Points on a hilly landscape, in no order, each with its height.
From any point a ball rolls to the lowest of the 2 points nearest to it. It stops when none of these is lower. Distance is the straight distance between rows; heights are no part of it.
j_4 h=467: [100 135 106 187 125 129 125  72 138 114 109 166 121  96 124 107  87 128
 131 116 137]
j_689 h=433: [ 98 162 152  75 112 129 127 146 107  93 131  88 121 119 108  74 183 138
 166 117 124]
j_166 h=406: [172 105  89 167 137 149 145 119 125 155  99 143 121 129 157 186 109 124
  84 142 173]
j_279 h=338: [193 108 143 185 102 109 131 165 110 120 110  87 147 137 177 103 140 118
 123  82  92]
j_856 h=268: [192  96 132 109 100 164 118 170 125 124 104 105 177 171 172 143 118 145
  80 122 161]
j_274 h=401: [109 107 171  92 114 149 122 171 118 167 160 120 160 138 141 136 114 115
 100 135 156]
j_554 h=372: [116 121 174  79 149  90 130  69 144 165 170 125 153 121 122 125  99 120
 145 180  89]
j_581 h=316: [191  98 168 160 105 133 146 152 105 114 141  60 127 155 179  94 139 157
  92 135  99]
j_122 h=347: [ 97 122 170  80 101 113 152 110 107 168 186  77 125 122  92 117  65 138
 145 132 170]
j_289 h=208: [188 109 147 202 175 140 204 123 162 127 136 121  84 134 146 127 133 102
 121 106 111]
j_437 h=294: [192  97 164 151 105 170 121 151 113 122 131 112 163 167 170  98 118 188
  87 141 141]
j_226 h=572: [123 120 109 198 121 153  55 148  98  99 126 176 145 129 138 106 143 115
 131 145 131]
j_719 h=507: [169  93  68 111 101 141 118 163 124 157 121  95  74 166 167 134 130 153
 103 126 146]
j_46 h=179: [123 162 133 126 114  92  77  99 123 160 142 127 179 134 108 168 101  93
 121 135 122]
j_824 h=153: [149  88  47  98 128 155 161  86 158 140 138 148  92 150 131 107 147 144
  98 110 134]
j_558 h=248: [169 110 106 157 163 101 163 122 128  97  47 121 111 135 142 131 187 162
 147 112 134]
j_542 h=539: [142 135 132 167 136 128 167 146 195 129 147 149  11 156 127 138  72 116
  99  71  57]
j_223 h=148: [142 102  53 110 109 180 114  83 120 120 100 149 165 133 125 153  91 190
  80 154 141]
j_515 h=311: [119 143 148 131 153  78  71  93 123 142 157 139 138 107 102 125 182 141
 159 164  65]
j_374 h=334: [121 117 164  88 167 127 124 117 172 158 155 181 156 108 134 152 119  98
 106 177 161]
j_694 h=224: [137 137 151 140 138 104 117 125 122 103 147 153 151 142 100 167 108  69
 164 144 126]
j_57 h=85: [151 125 125 144 107 136 176 155  96 184 118 103  83  93 159 162 122 132
 137 137  89]
j_211 h=330: [102  86  88 131 154  94 116 180 131 133 112  80 109 149 138 155 136 126
 155 127 156]
j_178 h=595: [109 122  55 126 111  97  89 156 109  82  86 126 155 162 133 129 161 103
 149 128 165]
j_129 h=249: [115 115 164 139 124 105  96 100 126 149 154 135 132 112 113 134  90 155
 123 166 169]
j_339 h=362: [ 61 134 170  88 132 117 140 158  95 124 133  70  68 150  78 103 142 166
 106  88 152]
j_231 h=236: [141  96 133 108 115 154 114 178 122 104 105 123 213 181 127 130 105 147
 111 119 156]
j_308 h=646: [121 114 128  61  86 117  82 110 121 109 128 124 226 139 134 139  93 117
  78 135 148]
j_116 h=355: [105 103  86 157 156 114  93 169 125 162 124  59 100 123 121 125 139 162
 129 115 137]
j_383 h=563: [129 147 130 160  97 170  99 135  96  86 122 185 157 151 140 103 130 127
  88 142 142]
j_333 h=469: [115  97 104  80 122 186 139 190 126 152 130 116  92 170 143 135 168 155
 154 144 117]
j_716 h=265: [144 154 136  96 133 143 173 165 130 143 128 103 135  95 117 140 151  68
 170 108  90]
j_370 h=435: [126 139 144  83 146 145 186 163 112 128 105  83  69 132  87 150 159 173
 168 117 138]
j_344 h=114: [ 83 144 142 127 108  95 102 148 171 138 134 143 181  71 142 113 103  82
 152  73  92]
j_506 h=408: [114 169 148  96 132 123  79  83 124 171 184 122 127 110 137  97 162  97
 145 206 115]
j_246 h=516: [175 166 147 147 104 176 115 114  98 107  89 110 144  98 126 107 170 199
 132 140 131]
j_935 h=636: [118 158  98  42  99  83  63 109 137 115 109 111 189 140 114 163 127  86
  89 151 167]
j_852 h=673: [101  91 123 140 141 100  86 115 128 129 139  78 176 130 120  97 114 119
 154 155 121]
j_987 h=204: [ 81  91 161  95 155  93 146 169 122 157 154 134 126 135 106 141 107 173
 118 100 106]
j_514 h=625: [142 196 104  89 105  95  69 119 120 103 112 126 163 119 118 149 166  58
 112 136 179]
j_16 h=251: [143 106 140 169 187 128 179 154 136 159 145 121  68 142 159 126 151  98
 122 114 143]
j_721 h=177: [ 73 136 124  79 169 104 142 153 150 139 137 159 115 110 126 101 188  96
 171 111 111]
j_386 h=88: [165  98  56 100 111 172 135  83 145 117 103 130 130 166 145 116 131 148
  62 150 146]
j_807 h=559: [136 137 113 166 137 139 132 112 209 128 133 175  48 131 122 109 105 154
  89  71  70]
j_979 h=551: [160 145  77 158  81 177 131 100 106  79 131 180 145 131 161 107 120  87
  63 133 137]
j_184 h=259: [ 85 134 154 124 131 122 161 164 109 125 148 119 121 128 142 117 107 137
 131  75 113]
j_472 h=49: [ 93 144 114 101 124  93 110  96 157 110 126 163 181  93 128  97 141  84
 168  87  74]
j_695 h=449: [ 84 107 122  75 130 185 158 163 102 126 163 153 110 163 135 128 140 124
 153 168 107]
j_165 h=219: [128 127 177 131 104 108  55  97 112 154 160 128 182 117 138 129  85 141
 100 166 144]
j_654 h=207: [131 108 130 133 109 182 139 112 137 135 152  99 188 125 115 145  61  93
 116 152 102]
j_809 h=582: [106 121  72 196 143 109  71 163 113  86 105 145 121 168 128 100 157 122
 138 141 143]
j_513 h=252: [ 53 142 145 163 193 119 144 119 167  88 128 156  70 137 110  70 121 118
 136  76 117]
j_131 h=476: [118 159 122 165 143 170 147 140 151 143 133 153  76  99 106 114 140 117
 150 100 112]
j_473 h=536: [159 150 176 142 125 181 175  98 106  88 147 143 129 111 108 104 148 109
 138 168 136]
j_148 h=170: [113 153 148 106 108 111 115 147 154 142 129 159 179  95 174 152  94  41
 121 116 113]
j_401 h=616: [124 174 107 141 109  85 103 132 102 109 103 155 148 116 122 158 158  56
 126 107 168]
j_377 h=266: [179 157 148 192 126 116 165  93 131 118 110 172 102 107 132 122 106 132
  70  49 143]
j_291 h=526: [170 151 150 124 100 174 149  99  87 106 123 109 112 113 109  88 155 155
 124 144 136]
j_688 h=281: [121 109 179 148 164 117  93 127 120 157 144 127 111 122 115 142 158 160
 141 195 140]
j_806 h=314: [103 139 128 128 126 144  69 155 117 133 116  61  86 118 101 125 148 176
 147 137 162]
j_490 h=261: [149 146 143 101 142 126 157 139 115 116 135 115 140 136  83 168 149  62
 189 144 120]
j_976 h=333: [121 159 167 140 172  65  88  88 146 138 157 165 144 147 125 117 126 160
 124 147  76]
j_163 h=389: [149 109 112 155 156 142 147 138 131 138  98 159 142 135 163 149 145  93
  94 137 198]
j_872 h=540: [140 125  61 143  88 180 145 105 113 113 142 186 107 153 162 106  88 101
 101 123 141]
j_457 h=117: [ 90 160 134 114 151 101 111 135 167 115 139 159 144  97 109  72 174  81
 185  92 113]
j_425 h=426: [116 167 149  86 122 110 106 107 110 122 147 121 126 115 111  84 183 104
 162 159 144]
j_11 h=495: [157 166 107 164 148 169 173 133 194 134 138 156  62 125 106 122 120  87
 152  90  95]
j_555 h=186: [126 105 163 151 128  73 171  95 123 144 124 120 125  84 151 109 112 133
 105  94 151]
j_517 h=376: [107 130 195  52 103 106 117 128 102 163 170 103 146 147 133 154 100 128
 132 153 142]
j_254 h=664: [102  88  80 125  83 116  87 117 128 140 128  77 171 111 148 105 107 150
 133 131 141]
j_784 h=305: [159 142 177 101 159 100  90 106 137 158 130 151 148 138 138 151 156 131
 116 202 152]
j_313 h=315: [ 91 132 164  75  88 119 161 136  89 128 154  62  95 132 102 121  94 161
 129 103 162]
j_12 h=225: [103 141 149  94 130 137 172 151 124 162 147 152 116  92 135 115 180 106
 174 124  83]
j_26 h=291: [114 106 108 139 163 111 160 192 121 156 127 101  85 138 162 150 161  97
 148 108 137]
j_484 h=482: [127 152 109 159 125 129 115  98 135 123 106 176 163  86 111 162 105 146
 125 130 123]
j_126 h=415: [121 108 141  70 135  94 126 135 149 182 155  68 113 132 130 130 151 121
 179 166 141]
j_578 h=517: [150 137 116 132 111 171 156 155 212 148 153 150  35 170 134 116  80  96
 139  97  87]
j_154 h=458: [109 141 137  74 137 133 163 137 119 162 109  91 112 103  70 164 130 164
 170 113 128]
j_830 h=356: [113 133 171 135 142  83 114  51 140 123 184 160 165 120 128 105  97 115
 155 176  76]
j_931 h=548: [141 110 156 162 149 128 180  94  79  80 137 148  96 116 121 118 149 159
 155 187 122]
j_491 h=578: [104 112 112 190 192 149 126 113 202 121 145 146  56 143 100 124 103 182
  91  98  72]
j_867 h=490: [122 111  83  82 114 159 116 179 143 160 126 104  76 152 168 119 159 190
 104 132 163]
j_447 h=606: [ 95 151  84 137 110  96  79 156  84  96  99 165 150 150 117 163 122 102
 132 117 163]
j_212 h=250: [114 151 119  57 103 100  91 115 105 129 100 129 123 119 118 161 146 154
 145 162 140]
j_378 h=391: [109 125 158  82 150 116  96  99 150 171 177 101 134 120  99 118 125  82
 161 191 117]
j_442 h=137: [138 142 152 152 135 115 189 106 130 158 120 113 122  67 142 140 116 126
 145 105  92]
j_863 h=132: [153 116  85 146 110 163 146 151 111 165 112 100 125 123 156 191  93  90
 139 161  87]
j_519 h=325: [167 114 179 173  99  81 134 145  76  94 110  96 190 135 152 130 107 105
 140 118 102]
j_293 h=232: [140 133 151 208 147 107 175 101 149 142 119 159  91  80 166 105  88 141
  82  64 142]
j_747 h=538: [145 140 115 147 138 204 140 179 199 150 136 127 107 151 133 154  62  84
 143 119  83]
j_470 h=210: [117 132 148 119  87 172 125 141 143 120 153 155 182 113 151 126  63  59
 105 138 120]
j_789 h=185: [109  95  89 100 105 145 114  84 100 116 101 132 165 130 138 152 110 174
 109 187 140]
j_791 h=168: [202 123 157 177 163 158 192 124 125  92 112 117 105 139 116 127 163 134
 119 121  99]
j_224 h=167: [152 102  78 159 106 186 113 147 142 149 151  97 141 122 153 171  64  87
 110 154 105]
j_524 h=493: [122 161 120 184 138 166 118 140 124 161 125 112 107  72 102 122 165 143
 151 123 115]
j_685 h=303: [134 134 169 135 107  67 125 126 101  98 116 120 151 125 143 131 152 137
 144 121 113]
j_523 h=78: [ 92 127 109  71 129  59 148 106 116 130 133 132 161 139  72 168  95 147
 171  91  76]
j_668 h=275: [165 129 137 126 141  70 121 120 113  87  75 114 120 134 147 135 188 138
 145 114 155]
j_801 h=188: [127 103 155  95 133 111 150 165 130  89 103 132 204 172  91 146 101 156
 124  76 110]
j_295 h=425: [195 101  97 176 144 164 129 109 162 164 130 138  97 148 113 153  81 157
  79 126 153]
j_255 h=524: [131 124  54 129  82 154 127 159 113 111 136 156  92 167 157 130 151 126
 115 120 135]
j_35 h=448: [138 128  81 202 135 137 128  90 147 132 137 138  93 130 124 120 114 147
 107 109 146]
j_229 h=308: [ 90 148 129 171 174 152 153 114 154  85 147 169  65 145 120  54 127 144
  96  96 150]
j_368 h=141: [108 106 134  71 135  89 141 151 116 113 122 153 176 156  96 163 125 188
 128  93 100]
j_90 h=427: [ 67 129 140  89 105 161 134 135  97 144 155 155 123 123 123 115 117 112
 134 149 149]
j_194 h=364: [136 108 151 129 164 136 143  93 175 134 111 165 141  81 149 123 134  85
  90 159 206]
j_121 h=494: [169 121 117 188 142 143 118 119 131 140  90 146 168 101 118 155 136 162
 129 144 104]
j_618 h=357: [112 126 126 142 163 123 141 129 120  71 118 150 106 165  99  83 154 161
 121 109 178]
j_676 h=505: [178 132 117 144 104 147  99 110 104  90  66 131 168 130 116 155 154 189
 129 149 115]
j_364 h=655: [114  97 112 120  90 115 108 108 135 124 117  93 229 115 136 108  65 138
  95 109 140]
j_775 h=222: [105 119  83  56  94  99 100  70  99 126 115 104 119 109 141 163 117 166
 153 188 133]
j_265 h=403: [ 84 145 150  81 139 113 148 153  98 106 101  56  67 125  98 105 190 159
 148 104 149]
j_763 h=280: [120 158 141 104 104 108  79 138 108 129 109  79 110 116 117 172 132 185
 158 146 140]
j_436 h=187: [ 70 157 145 173 158 105 129 135 140  94 126 165 116 108 114  75 169 114
 155  61 107]
j_560 h=211: [192 151 109 165 150 138 181 119 127  92  81 169 116 142 116 136 184 116
 136  95 130]

Where does a ball stop that starts at each point below?
j_246 -> j_46
j_254 -> j_313
j_519 -> j_791
j_374 -> j_46
j_116 -> j_386
j_178 -> j_313
j_255 -> j_313
j_154 -> j_386
j_279 -> j_368
